Each row is a point on a landscape with many valleys, with its height.
From any point a ball rolls to the lowest of the 2 points nearest to it. It stops when none of these is lower. Distance is the straight distance between rows; heights are no part of it.
(176): [ 20 -16  -9 -32 -16  -4 -34 -20 -13  -9   4  30   0  20   4 -10   9 -11
  12  42   5 -11 -21  -4   2 -11  -3  19   5 -30 -35  -8  27   9 -41   7
   3]  (h 3.27)
(202): [  5   1  -3  30 -15  11  -3  -1   0   6 -19 -29 -27 -25  -4  16  13   4
  22  -4  -9  17  14 -15  -2  -8  33  29   6  20 -19  -1   5 -24  30  36
   1]  (h 3.82)
(1291): [ -4  -1  -4  16  27 -16   2  -9  14  -9 -24 -23 -10  22  -5  -8  -4  20
  -7  -6   3  41  -7  18  25 -24   7  -2   9   4  -5  21  -9 -25  -5 -10
 -16]  (h 6.46)
(1400): [ 10  22 -16  -9 -29  11  -9   4  -3  -8   4  23 -33  -8  12   6  26 -26
  16 -33  -3 -35 -10   3   6  -3 -13  24   2  -1  29   6 -12  10 -12 -17
  20]  (h 5.61)
(36): [-16  -4  -6  -9   7  19  -6  -2  20   1 -24  13   8 -19  -8 -11  -7  16
 -10  29  21  12 -22  21  10   2  14   0   4   7  16   3 -17   4  21  14
 -30]  (h 0.78)
(196): [ 12  15 -24  13 -13  -3  -7   2   0  -9  -9 -25 -27   6  -7  18  23   2
  21   9   8  -6   7   0  14 -14   2   7  12  -2  -9   4   4  -4   3  -1
 -18]  (h 4.23)
(689): [ 30  25 -24 -10 -24   6 -18   3  -3  15  30  -3   1   6  -3  -1   8 -12
  23  24  11 -27  14 -11  10  16 -14   7 -13 -16   4   2  19  16 -13  16
  -4]  (h 3.48)
(20): [ 11  36   9   6  15   6  -6 -17  44  18  -4 -21   9  21 -13 -14  -6  -8
   0 -14  -4   5 -13   9  12   9 -20  29  -2 -10  19  29   1 -10   7   9
  13]  (h 4.30)
(858): [ 12  -8  16  -8  -4  21  22 -10  -9  -8  21  -1   3  24 -11  11 -14 -20
   0  28  18   8   8  -7 -18  -3 -10 -11  -6  -8 -15  15   8 -23  -9  25
   8]  (h 3.17)
(595): [-30  -7   1  -5 -13   6  -4 -24 -14   9 -13   4  11 -40  -9 -14  -8   9
 -25  29 -21   2   2 -16 -12  14  16 -14 -13  25  -4 -39  15  19  38  43
 -21]  (h 0.98)
(342): [ -3  -7   5  -5 -12  -8   0 -11 -20 -28   9  16   5  -2   6   9   9 -18
  12  -3 -12  -7   3 -34  -3   3   7   4  15  -2 -27 -19  19   1  19   1
  17]  (h 5.19)
(1254): [ 10  -8 -11 -18  -1  16   9 -27 -23 -30 -10   6 -22   9  -1  20  13  -7
 -16  27  37  -4  -8  14 -14 -45  -5   6  16  -8   0   7  -5  -6 -30 -15
 -16]  (h 5.23)
(56): [-15  -2 -17 -14 -14   2  -7 -28   9   5 -28  -5 -26  -4   5   5  -2  16
 -30  31 -24 -10   6  13 -12 -12 -29 -31  -8  -1 -18 -29  21  10 -17  27
 -35]  (h 3.20)
(1199): [ 31 -12   1  -5 -22  28 -14  17   7  24  12  -5   1   8 -13  -7   0  16
  31  18   4  -4  -2   8   8  16  26  15 -24 -17 -15  26  -3   4  -6  41
   2]  (h 1.24)
(1111): [-21 -12   7   1  -6 -16 -23  -4   0  17 -13   9  14 -28  -6 -25 -13  27
  -6  24 -28  17  -6 -15  14  26  22   0 -16  22  -5 -21  16  15  34  29
 -29]  (h 1.58)
(880): [-11   5 -27 -12 -16  -3 -15  -8  30 -15 -15   7 -32  14  28  24  19  25
   3 -12  -8 -15 -15  -7   8  -4 -19 -22  19  -3 -22 -15 -16  21  -7 -18
 -13]  (h 5.26)
(1408): [  1  -4 -33 -15 -14 -14 -22  -9  10 -10  -6  -1 -18  15  23  28  15  23
   6  23   2 -21  -4   1  -5  -3 -24 -20  30 -11 -31 -20  19  44 -16 -16
 -28]  (h 5.05)
(130): [-23 -28  38   5  22  -4   8  52  -6 -11   5  45  28 -11  -6 -12  -5 -25
 -16 -17  16  20 -32  19 -12  10  13 -15   3  21  39   8 -17  16  15 -23
   3]  (h 3.49)
(894): [ 22 -12 -21 -16 -18  24  -9  -1 -11  22  18   0 -13   4   4   3   1  16
   7  50  23 -17   0  20 -10   2 -14 -22 -18 -26 -16  -3  -4  10 -50  19
  -7]  (h 1.20)
(1042): [  4  32  26  24  31 -22  -9   6  43  16  -5 -33   6  21  -9 -14  -1 -15
   3 -47 -12   6   3   2   0   4  -7  38   8 -11  13  17  13 -19   6   2
  32]  (h 4.58)
(1323): [ 14 -14 -14  -9 -34   8 -14   7  -4 -23  18  23 -22  16  15  28  23   2
  22  10   7 -11  -5 -19   0  20  -1  -9  10 -11 -35 -15   3  26 -12   7
   0]  (h 4.74)
(501): [  2 -10  -1 -24 -14  17   3 -26 -10 -40  -6  30 -25  14  16  26  16 -21
 -13  11  17  -6 -15  -3 -12 -17 -13   5  19  -5 -10  -7   0   2 -10  -8
   1]  (h 5.44)
(1309): [-18 -11  13  35 -11  17   2  16  -3 -19 -27 -25 -29 -11 -16  19  32 -10
  18 -13   4   7  -9   5  -2 -14  36   5  25  26 -12 -12  -6 -18  26  19
 -16]  (h 4.12)
(742): [  6  -1  34  11  27  -3  22 -17  21  -9 -17  -8   0  11 -20  -5  -7 -28
  -3 -11  -1  33   1   6 -13 -23   1  29   6  10  -3  11  13 -39  12  16
  20]  (h 4.19)
(721): [  0   7 -22 -21  23 -22  -4 -20 -22  -9  -6   3  19  -2   6 -13  -4  10
  -8  -1   9  -8  -9   8  12 -19 -16   4  14 -24  10   1  -3  17 -18 -44
   0]  (h 4.49)
(809): [ 12  52 -13  15   4 -20   8 -10   9   5  27  -9 -13  12   0  17  -6 -24
  -4 -16   4 -31  26 -22   4  -7 -24   9   9  -4  22   7  12 -10  -7 -19
  19]  (h 3.11)
(1389): [-37  -6 -10 -10 -11  -7  -2 -35   0  -5 -23   0   3 -29  13  -7   5  14
 -26  10 -21  10  -5 -22   8  -5   7 -17  10  27 -11 -40   7  23  45   9
 -20]  (h 0.23)
(1015): [  8  -2  -2  24  29 -24  17   8 -35 -23  -1 -27  -5   8 -13   6  15   0
   6 -29  10  -3  14  13  -8 -44  10 -13  12  -1   2   2 -20 -11 -24 -34
   2]  (h 5.21)
(461): [ -9 -25  -4  12 -10  15   2  18 -13 -37  -1   0  -9   0   3  39  20   0
   3   0  23 -18 -18  15 -15  11  20  -9  38  -1  -7 -12  -7  37   7 -20
 -16]  (h 4.63)
(860): [  6  18 -15 -17 -20   9 -16 -22   1  37 -13  14 -15 -42  21 -22  -6  15
 -17   6 -30 -20  18  -2  -4  15  -8  -2 -31  11  25 -16  -1   2  -3  32
 -12]  (h 3.83)
(215): [-16 -19  11  -4  -3  14  11  30  -4  -6   5  39  20  -9   8   0  -9  -3
  -9 -11   7  12 -15   1   2  22   4 -10  -8  10  26  14 -26   9   8 -10
   5]  (h 3.14)
(924): [ -1   3  -9 -20  12 -12  11 -33 -25  -9  15 -26  13  21   6  11 -15  -4
 -27  43  24  -2  -2  -2 -19 -14 -34  -6  18 -19 -10  -6  39  11 -23 -27
 -11]  (h 1.34)
(1258): [  4 -15 -32 -18   2  10 -14   2   4   2  -7  -6   6   3   7  17  10  26
   4  40  30 -24 -18  24  -8  -4  -9 -13  26 -22 -11  -6  -2  50 -22 -16
 -28]  (h 4.79)
(300): [ 21  28 -24   6 -29   7  -7 -19   4   4   4  -7 -31 -13   8  13  18 -11
  13  10  -5 -14  21 -27   5  -3  -3  12   0  16  -7 -15  11   0  16  24
  -4]  (h 3.90)
(1306): [ 10  -8  12   1  14  -4  -8  14   9  22  -5   6  23 -23  -9 -27  -9  12
  10  -1  -2  17  -3  -2  10  14  21  38 -15   4  20  13  -6  -3  19  11
   2]  (h 1.06)
(1147): [-12  11   8  17  49  -2  26 -14   2 -19 -13  -7  15   4 -21  -9   5 -31
 -21 -15  15   7  -7  28 -22 -29  -5  -1  12   9  27   2 -12 -19   8 -26
  -4]  (h 5.03)
(538): [ -2  23  -2   3 -24   9  -3 -14   7  23   7 -19   2 -18  -4   2   0  10
   4   9 -22 -19  17 -26   2  26  -5 -10 -20  18  -4 -15   8  16  28  25
  -9]  (h 3.52)
(926): [-10 -31  16  -2  11 -32   3  57 -20   8   4  33  27 -20  -7 -15 -13  -8
   8 -19  -7   6   3 -11   0  17  11  19 -17  15  28   1 -14  19   6 -40
  17]  (h 1.22)
(166): [ -6 -10 -14   0 -23  13  11   2 -11   4  18  23 -17 -19  36  27  -6  25
  -2 -14 -10  -8  24 -14   3  23   1 -39 -22  15   1  -9 -29   2  -6  -8
   6]  (h 3.12)
(544): [ 27   3  26  -7  -9  33  10   0  25   0   7  10 -10  34  -3  -4   0 -26
   2 -28   1   7  -7  11  -1  -2  -9  14 -12 -12   8  40  -9 -18 -12  24
  23]  (h 3.56)
(194): [ 16 -13   6  -8  17  -6   3  26 -13  46   8   8  30 -35 -13 -42 -27  16
   3  19  13  13  11 -11  -5   7  20  31 -41   7  32   8 -11   7   9   8
   5]  (h 0.20)
(195): [ -4 -10 -13  -5  -1   7  -7   1  -9 -18  -2  -3   6   2  -9  17  10   9
  10  21  21 -10 -15  13   6   3   7   0  18 -19  -9  -2  -1  22   2 -11
 -15]  (h 4.52)
(1077): [-13 -30  28  17  32  -2  12  21  -6 -24   2  -3  29  -5 -35  -4  -5  -9
   2  -4  24  16 -19  24  -3  -5  29  -4  14  -7   0  -6  -6  -3  10  -9
  -2]  (h 4.13)
(604): [ 31  -4  -8 -12   6   9   1  -4 -23  15  31 -18  14  18 -12  -7  -6   6
   6  42  34  -8 -13   1   4  -4 -20  -3 -14 -36 -22  -4  10   7 -41   3
   1]  (h 1.95)
(683): [ -3 -19  23  11   1  -8  -9  33  -6  -8   9  -1   9   6 -10 -11  18  -7
  32 -32  -3  -7 -25  18   9  14  11  13  -1 -13   9   4 -11   5 -11 -24
  12]  (h 5.94)
(205): [ -8 -22  -5  14   9  -9  21   1 -42 -35   0   3   4 -21   0  34   1  -9
  -1  -5   9  -8  25  -7 -19 -16  22 -16  27   6 -15 -15   4  -5  13 -21
   3]  (h 4.61)
(434): [ 23 -17  28   0   9  -8   8  16  10  18  14   1  19  15  -4 -20 -25   2
  16 -16 -13  25  37 -14  -9  11  26  11 -23 -11 -32  23  15 -18   6  36
  29]  (h 4.75)
(1116): [  0  17   1  19  -1  29   9  -4   0 -16 -10  -2  -9 -15 -18  10  31 -32
   6  -8  20 -21 -12  20 -19  -8   2  10  13  18  31   0 -18   1  22  -3
 -11]  (h 4.45)
(95): [-19 -11  17  11 -14  11   4  22   3 -11   1  -6  25   0  -6  21  16  -5
   1 -18 -14  -7  -9 -28   6  25  15 -12   5  18 -15 -13 -11  10  35  -2
   5]  (h 3.08)
(587): [ 12   0 -19 -20 -19  -2  -8   1 -30 -12  34  24  -2   5  23  20   7  -4
  15  -1   6 -26   3 -14  -2  21 -18  -4  12 -26  -5  -2   7  32 -28 -24
  19]  (h 4.44)
(811): [ -8 -20  -3   6  12 -15   1  10 -21 -22 -14  15  -2 -19   3  -4   7  11
   3 -20   3   9  -2   7  10 -14  27   3  14   3  14  -2 -22  -6   1 -24
  -9]  (h 5.49)
(446): [  3  -6   6 -15  -1 -16 -36   5  16  27 -17  31   4 -18  18 -43  -3  27
  -6  22 -22  15 -20   1  25  21   9   6 -17   2  10  -2  12  15   8  21
 -21]  (h 2.17)
(782): [ 10  -5  -6  11  -5 -18  13   6 -30 -32  17   6   9  -4 -11  17  11 -47
  14   6   9  -2  25 -34 -19  -6   7  12  20   6 -19 -26  39  -1  23   6
  13]  (h 5.06)
(941): [-31 -19  -4 -22  -6  -2  -3 -40   0 -22 -30  27 -13 -10  20  -3  -5   9
 -34  18  -4  22 -16  -6   5 -21   4 -18  20  16 -22 -32   8   9  19  12
 -18]  (h 0.99)
(657): [ -6  27 -16  -9   4 -32 -23 -16   1  -5   4 -11   4  13   7   1   0   9
   7  -1 -14 -20  -4 -11  26   5 -21   3  22 -24 -11  -6  20  17  -7 -37
   0]  (h 4.20)
(1007): [ 15  18  15  -2   3 -10  -3 -45  22  16   0 -18 -28  15  11   2 -21   0
 -16  -2 -14  22  23  -8   0 -28 -15  35  -6   9 -12  16  37 -37  -7  20
  19]  (h 3.43)
(917): [ -4   5   5   7  -7 -11   8 -28  11   1   9 -13 -27  19  17  13 -21  13
 -11  -4 -26  16  20 -13  14  -1 -14 -24  -9   8 -27  -4  18 -24  -6   9
   6]  (h 2.47)
(98): [ -5   8 -17  -4  16   5   7 -18  -1  -3   2 -41  19  26 -15  12  -8   8
 -15  49  30   2 -20  19  -4  -8 -27 -16  15 -14 -10   3  21  22  -6 -17
 -25]  (h 2.02)
(476): [ -2   8 -22 -16 -18  20  -4 -29  23  -1 -25  -1 -29   3   3  15   7   4
  -9  43   9 -11  -1  13 -14 -33 -25 -10   5  10 -11 -10   7   2  -6  18
 -32]  (h 2.78)
(923): [ 13 -14 -19 -10   1 -19 -35  -1  13  23 -19   6 -10  -9  17 -28  -1  40
   7  17 -15   7  -3  23  33  -6  11  -2 -10 -14 -12   1   2   6 -26   5
 -24]  (h 2.71)
(885): [  8  17   4  -1  21  -4  15 -46   7   4 -21 -14  -8 -13 -13  -6 -13 -15
  -8  11   2  26  11  -1 -12 -35  -9  34   5  10   5  10  14 -33   8  12
   3]  (h 3.86)
(1153): [-11  43 -17  25  12 -17   1  13   4  -5  25 -11  -4  17   1  19   6 -18
   0 -39  -6 -35   2   2   1   4 -20  -6  11  -9  26   8  -6   4 -13 -48
  18]  (h 2.70)
(384): [  5  11 -14  -4 -25   0  -5 -24   0 -42 -11  12 -33   7   6  18  37 -40
  -8  -1  10  -4  -7 -24   0 -27 -14  24  26  18  -8 -24  18   0   8  -2
  -8]  (h 5.30)
(919): [  6 -14   1 -43 -11  26   0 -18 -18  11  13  15  14  10   5 -25  -8  -5
 -25  46  28  -3 -21  18 -22 -11 -27  -1  -2 -30   1  -2  -7 -17 -40  14
   7]  (h 2.05)
(569): [ 19 -14  -4 -13  -2  15 -18 -15  -7  26  -2   2  11 -14 -18 -31 -12  10
  10  41   7   2  -9  11   3  -3  26  16 -19 -17 -13  -1  10  -6 -13  42
  -1]  (h 2.00)
(389): [  7  26  22 -13  -7  31   5 -31  43   4 -14   4  -3  24   0  -7  -1 -22
 -15  -9  -6  13 -16  -5   2   1 -22  17  -1   6   3  24  -6 -15  14  35
  10]  (h 3.95)
(498): [  6  -7  -6 -19 -12  -6   6 -25 -40  -2  36 -10  -5  15  13  12 -14  -5
 -25  45  10  -8  19  -8 -36  13 -36 -25   1 -21 -14 -14  40   1 -38   6
  -2]  (h 0.43)
(564): [ 12   8 -11 -16 -13   1   4  15 -13   7  35  13   5   4   5   0  -8  -6
  20 -13   2 -22   0  -4   6  13 -17   3 -17 -26  11  20  -8  15 -30 -16
  33]  (h 4.17)
(450): [ -7  -6  21 -17 -13 -11   1  30 -14   2   8  31  41 -10  -9 -11  -3 -22
  16 -33 -25 -21   6 -30  -9  22   2  23  -6   1   9   0  -5  22  16 -20
  20]  (h 1.87)
(412): [-17  36  -9  15 -10 -12 -12 -19  22 -25 -20 -22 -31  19   3  13  35 -25
  -6 -23 -11  -3 -19 -26  11 -17 -19  18  32  12  -8 -15  12  -2  13 -13
  -2]  (h 5.08)
(324): [ -4 -27  19  20  28 -37   9  59 -21  12  -2  -4  15 -17 -15 -18   3   2
  14 -33   5   4   9  12  -5  -7  29   9 -13  13  18 -14 -19   2 -10 -49
   8]  (h 1.75)
(1062): [  8 -17   0 -15 -23  42   1  14  -5  16  20   0   7  10 -16   1  -9  16
  11  47  29  -4  -7  18 -12  20  10 -24 -18 -21 -13  12 -16  11 -17  44
 -11]  (h 0.24)
(512): [ -7 -10 -11 -18  11  -9 -13  15   0  18   4  25  19 -11  15 -27 -10  25
  -5  18  12  14 -29  14  24  14  -9 -10 -11 -14  23  11 -10  23 -15 -20
 -10]  (h 1.71)
(30): [ 17  -6  -6  -2  18 -11  18 -19 -33 -25   5 -10 -11  11  -5  14  -1   1
  -5   4  20   6   8   1  -3 -43  -4   1   8 -11 -11   6  -3 -14 -34 -28
   2]  (h 5.04)
(937): [ -8   7 -18 -13 -13   9   1 -19   4  17 -16   6 -26 -21  20  -5  -6  24
 -34  16 -17 -11  17  10  -4  11 -21 -42 -27   4  12 -19  -3   0 -11  28
 -27]  (h 3.54)
(1058): [ -4 -10  29  27  16  -5  -3  27  24  14 -20  -3  14 -18  -5 -12  -2   9
  -2 -12  -9  40  -3 -12   9  15  30  21  -2  30   7  10  -6 -20  44  24
  -3]  (h 1.79)
(876): [-23   0  -4   8 -21  -6  15 -35 -10  -8   6 -19 -25   9  10  21  -8   8
 -19  16 -28  17  17 -20   0 -13 -16 -37  -1  15 -34 -32  32   5   9  10
  -5]  (h 2.04)
(262): [-19 -35  33  26   7   8  -3  29 -11 -29  10  -9  12   9 -18  21  17 -11
  12 -12  19  -3 -29  32 -12  14  26 -17  36  -1  -9 -14  -6  16   4 -20
  -8]  (h 4.39)
(116): [ -8   1 -22  12  17  -8  -1  -4   9 -10 -25 -37   4  20 -20   6   1  40
  -4  21  15  24 -10  32  17 -28   5 -22  16   1 -13  15 -20   7  -5  -9
 -32]  (h 6.58)
(1137): [ 12  -8   4   7  17 -27  22  -3 -27 -30  15  -6  -5   6 -13  19   2 -29
   8   2  10   1  28 -16 -18 -29   0   4  10  -8 -20 -11  26 -16 -11 -23
  16]  (h 4.84)
(839): [-16   6 -10  32  21 -11 -10  43  16  15  -1 -14  11   7  -2  -7   4  22
   1 -22  -4  13 -18  15  21  20   5   1 -12   9  33  21 -27   7   5 -42
 -13]  (h 1.78)
(1186): [-24 -12  -2  11 -13   4  -2  20 -14 -19 -13  24 -17 -19  18   6  21  -5
   2 -46  -5 -13 -16  17  -1  -2   9   0   7  23  29  -6 -35   8   2 -40
  -3]  (h 5.65)
(563): [  4   5  11   4   3 -10   4  -4  20  -4  11  14 -18  21  29   5 -17   5
  -6 -36 -19  15   9 -11  20   7  -7 -10  -5  -5  -2  14  -7 -26 -16  -8
  29]  (h 2.87)
(144): [ -6  25 -22 -15   1  18  -2 -31  19  -6 -31   6 -13  -1   4   2   8  -1
 -15  12   8 -11 -11  17  -1 -22 -20   6  13   1  16   5 -14  -3   6  -9
 -18]  (h 2.19)
(427): [-19 -19  12  24  -1  19  20   2 -11 -39 -12  -6  -7  -4 -10  37  15 -25
 -13  -7   9   5  -9   4 -12 -15  17 -23  32  22 -18 -21   0  -6  30   2
  -4]  (h 4.38)
(217): [  2  -1  16 -18 -10 -13  18  42   1  17  16  34  25  -5   8 -17 -22 -17
   6 -45 -23  -5  26 -23  -7  19  -1   6 -28   7  11  21 -11   8  -3 -11
  37]  (h 2.35)
(861): [ 12  13 -18 -30 -25  27 -22  -3  17  21  -9  12   6  -2  -2 -13  14  -5
  15  38   8 -31 -14  12  -2   6 -17   9  -7 -17   4   2   1  21  -8  27
 -13]  (h 2.93)
(1162): [ -3 -15  29  20  15 -25   3  46   6  21 -11 -17  32 -13 -20  -2 -10   6
  16 -16 -19  16  30 -24  -6  23  33  21 -12  21  -7  -7   1 -18  31   1
  11]  (h 2.33)
(1185): [  6  10 -23 -15 -22   7 -12  -5  10 -15 -12  25 -43   4  26  16  19   7
   9 -20  -6 -18  -8   6  12 -12 -11   4   6  -8   1   2 -22   4 -24 -22
   5]  (h 5.43)
(70): [-21  14  15  15  21  17  29   1  23  -6   7 -18  41  27 -19  18 -16 -19
 -15   6   4  12  -5  -1 -11  20 -20 -36   5   7  -7  11   6  -9  30   6
   4]  (h 2.25)
(1277): [ 17   8  22  -7   2  -9   8 -13  12  26  28  -7   1  21   6 -18 -36   5
  -3  -9 -23   8  35 -13  -5  13  -7  -8 -27 -14 -14  17  25 -16 -11  36
  19]  (h 4.62)
(1302): [  3 -20 -13 -37 -16  11  -5 -20 -32   8  15   3  -2   5  23  -5  -3   6
 -38  50  15 -16  -4  19 -43   8 -32 -20  17 -31  -6 -20  12   8 -51   4
  -3]  (h 1.31)
(492): [ -1  -8 -12   0 -16   8 -12 -13  15   6 -23   1 -26 -15   9   0   2  25
   7  10 -13  10   3   2  13  -5  23   5  -4  13 -21  -9  -6 -12  15  30
 -13]  (h 3.47)
(1245): [-10  44  10  22   7 -21  -3 -16  33   5  -9 -29 -11  13   2   5   4 -16
  -3 -32 -25   5  -3 -31  11  -5 -13  22  21  10  -8  -3  19 -21  19   2
  21]  (h 4.85)
(469): [ -6 -24 -17 -12 -13 -16 -28 -11   9   1 -25  28 -32 -12  28  -8   1  40
  -3  11 -24   8  -1   8  12 -10  14 -22   0   6 -31 -23  -2   9 -15  17
 -27]  (h 3.10)
(151): [ 17  33 -16  -8 -35   2 -12  12  -1  25  31   8  -6  -6  11   4  -3  -4
  21 -14 -15 -43  21 -27  11  22 -10  15 -18  -5  14  11   2  19  -4   1
  19]  (h 3.87)
(1085): [  5  -2 -25   9   8  23  17   1 -18  10  -4 -21  -1 -23 -14   9  -9  28
  -4  23  31   1  18  20   1 -20  18 -20 -10   7  16  11 -34  -7  -1   2
 -25]  (h 4.99)
(1026): [-20  17 -18  -1  12   7  -2  -7  17 -10 -30  14   6 -13   4  -6   8   9
 -16  -3   5   7 -21  14   9  -1  -3  -1   7  14  30   6 -24   7  25 -20
 -25]  (h 1.55)
(275): [  6  23   6 -23 -12   1  -1 -27  -5  31   7  12  -4 -18  15 -32 -21  -1
 -27  -6 -31  -7  26 -18 -16  21 -20  -8 -30  -3  19  -6  11 -12  -4  47
   6]  (h 4.11)
(857): [ 14  11  25   6 -18   7  20  51   1  16  25  11  12   2 -10  13   7 -36
  16 -56 -19 -26  27 -11 -22  13   3  -6 -17  16  11  16 -10   1   1  -5
  32]  (h 2.77)
(1178): [  1  -3 -19  16  16 -29   0  19 -33 -17  -9 -15  -3  -2   8   0  13  32
   6 -33  -3  10  12   9  14 -23  17 -15  12   2  14  12 -37  -1 -26 -35
  -5]  (h 5.35)
(1091): [ -6  14 -15  -4  37 -18   9 -13 -16 -19 -17  17   8  -7   3 -26   3 -12
 -19 -26  11   8 -11  20  -1 -37  -8   8  11   1  42  10 -21   0  -8 -41
   1]  (h 4.77)
(537): [ -8  21 -25  21  -9   5  13  -7  -1 -27   7 -19 -17  12  14  44  17 -12
 -15  -3   7 -13  13 -17  -3  -2 -17 -29  22  16  -9 -12   3  10  16 -23
  -9]  (h 0.81)
(1196): [ 18  11  10 -10 -20  13 -11 -22  14  31   4 -11 -24  16   7 -13 -17   8
 -21   1 -35   1  22  -3  -4  18 -11 -11 -36  -7 -15   5  29  -9 -15  67
   1]  (h 4.40)
(678): [  2  11  24   3  19 -27 -15  20  27   7  -3   6   4  14  12 -32  -2  -9
   8 -60 -18  13 -10   0  15   8   0  37   1 -13  21  18   4 -10  -2 -11
  38]  (h 4.81)
(34): [-21  -3  -7  20   2   7  27 -14  -7 -15   8 -20   4   4  10  39 -11   6
 -17   9  -3  10  18  -9  -8   6  -8 -49  13  15 -22  -9   7   0  21  -9
  -4]  (h 1.47)
(488): [  1   5 -23 -24  -5  11 -23   9  26  34  -7   3  15  -4   8 -24  -2  24
   7  26   5 -17 -24  31  22   8 -23  -4 -17 -23  13   7 -13  28 -29  -5
 -11]  (h 2.31)
(1106): [-13  -2  13  20  21 -18  -3  -3  30   1 -22 -28   0  19  -5 -12 -10  11
   3 -12 -15  44 -13   0  26   2   5  13  11   3 -17  11  17 -28  19   9
   1]  (h 6.34)
(567): [-19 -11  27  30   1  -4  -9  52   3   8  -5 -21  31   5 -22  10   8   4
  17 -24 -19  -4  -8 -13   6  37  18   3   0  17   1  -8 -12  -2  28 -17
  -6]  (h 2.75)
(110): [-12 -14  39  17  29   2  13  30  10  -3   3   6  34   2 -26 -11   7 -31
   6 -26  10   4 -17  36 -19   0  14  -9   3  13  23  -3 -13  -9  15 -15
   7]  (h 3.85)
(605): [ -5 -15   3  32  36  -8  17  47  -7   9   9 -14  28  -9 -23  -2  -6  13
  -2 -13  16  12  -1  19   3   4  17 -12 -16   9  25   7 -29   0   2 -38
  -8]  (h 1.23)
(1098): [  1  50   0  -9  -2 -14  -1 -29  14  20  11  -2   6 -10   3  -9 -13 -14
  -2  -9 -19 -24  16 -28   0  10 -28  13   1  -2  13  -2  16   1  12   6
  18]  (h 3.55)
(798): [  2  10 -20   8  -3  21  19 -21 -16   8   1 -24  -9 -23 -14  14  -8   7
   3  35  15  -2  29   8 -12 -11   5 -14  -7  12   3   3  -1 -14  17  22
 -18]  (h 5.17)
(243): [ -2  16  11   8 -21  -4 -18  31  -2  -1  14   2  -3   4  -3  -6  27 -27
  31 -43 -12 -36 -18   3   5  15  -5  26   3   0  26   4  -5  15  -3 -25
  16]  (h 5.78)
(221): [ -8 -40  37  17  11 -20 -14  41  -3 -11  -6  15   1  -2   0 -21   8   6
  20 -32  -3  27 -25   8  17   9  44  16   7  -2   2  -2 -10 -17  -3  -3
   3]  (h 6.08)
(101): [-11 -25  11 -18 -23   3 -17  -3  -7 -34  -3  33   0  10   9   9  19  -5
  10  -3  -8  -2 -29 -21   4  14  15   4  20 -13 -37 -18   3  24   8   5
   9]  (h 4.98)
(1154): [ -2 -20  15   3  13   8  34  -3 -10 -13   9  15   8  -2  -1  15 -20 -10
  -4   3   7  18  25  -5 -15  -3   9 -23  -5   6 -11   1  -5 -34   3  13
  17]  (h 3.53)
(1383): [ -9  13   6  13  22   1  22  21  11  12  22 -26  51  11 -23   7 -20   2
   4   6   6  -7  14  -2  -6  30 -11 -24 -14  -4   9  13  -2   3  16 -16
   5]  (h 2.76)
(66): [  4 -14  -5  -9  24 -10   0  33 -18  34  13   7  36 -23 -11 -42 -24  29
  -6  25  28  13 -27   2  18   7   3   5 -29 -10  24   2 -10  22  -4 -14
  -9]  (h 1.08)
(271): [ 37 -22   0  -7  13   1  -2 -23 -19  21  12  -9  -7   3 -10 -23 -23   9
   9  25   9  11  16  -3  -9 -23  21  23 -31 -19 -26   1  23 -26 -23  34
  20]  (h 2.59)
(672): [ 18 -15   4 -11  14 -20   0 -36  -8  10   1   5 -22   1  17 -21 -27  11
 -13   7 -15  27  29  -2  -1 -23   8  12 -21  -2 -14   3  27 -36 -18  20
  13]  (h 3.03)
(1173): [  8  10 -14   0   8  39  24  -7 -10   7  -7  -1  -6 -31 -16   2   5 -10
  -3   8  34  -8   2  23 -15 -21   5  11  -9   6  41  14 -34 -17   2   5
  -2]  (h 4.76)
(1384): [-11  23  -5  29  15  -9  -6  25  18   9   0 -20 -10   4   7  -5   8   3
   8 -51 -14  -9  -1  12  11   5   3   9  -2   4  29  17 -19 -12  -6 -33
   8]  (h 2.24)
(462): [  6  29 -16  -9  -8 -23 -25 -28   4  15   3 -12 -11  -2   4 -10  -7   7
   5  13 -26 -22  11  -8  19   4 -18   6   1 -13  -9 -11  33   6  -7   2
  -6]  (h 3.91)
(161): [ 28  -5  34  -4  20 -11  15  -7  12   2  -1  -5  10  14 -21 -18 -11 -25
  13  -4  -2  26  23  -8 -20 -15  13  43  -5 -10 -24  16  27 -24   2  34
  36]  (h 4.50)
(510): [ -4 -11   1   6 -18  14  11  35   1   9  10  27  -3 -13  22  14  -5   5
  -3 -34 -15   2   9 -15   8  24   4 -15 -26  27  20   9 -35  -1   5 -14
  17]  (h 2.80)
(367): [-14  15   5   0 -10  11   2   9  11  18  17 -14  37   7  -6   4 -15  16
   0  11  -9 -16   4 -10   5  46 -14 -22 -16   3   6   4  -3  21  23  -1
 -12]  (h 3.15)
(470): [-11 -18  13   8   2 -21 -20  22  12  -3 -12   0   0   8  13 -13   3  26
  17 -21 -20  27 -17 -15  34  22  25  11   5  -3 -21   1   1 -12  11   4
   0]  (h 6.20)
(832): [-31  -3   0  18  19  13  15   4  15  -9  -9 -14  28   1 -15   9 -15  12
 -15  19  14  21 -12  14   7  15   7 -25   6  12   0   5  -8   0  36   0
 -22]  (h 1.60)
(1376): [ 24  -2  14  -7 -15  24  11  -4   9   2  11  20 -22   9  22   6  -9 -10
   3 -29 -12   4  21 -11  -1  -1   4   5 -17  -2  -1  23  -9 -26  -6  27
  35]  (h 3.23)
(1083): [  5  -2  25  33  12  12  11  13  -4   2   0 -19  -5 -16 -26  -3  26 -28
  23 -21  17 -12  -2  34 -22 -19  22   7   8  22  26  -5 -16 -17  12  -7
  -2]  (h 4.18)
(554): [ 18  -3  11 -34 -11  17  -4 -15 -13  -1  14  21  15  23 -10 -19  -5 -22
   6  27  14  -3 -13  -6 -11  -3 -12  15  -3 -27 -10  16  11  -6 -19  24
  10]  (h 2.67)

For each start below, name the point where the ball stops.
(384) | (537)
(470) | (195)
(205) | (1389)
(721) | (605)
(342) | (194)
(434) | (1062)
(1277) | (36)
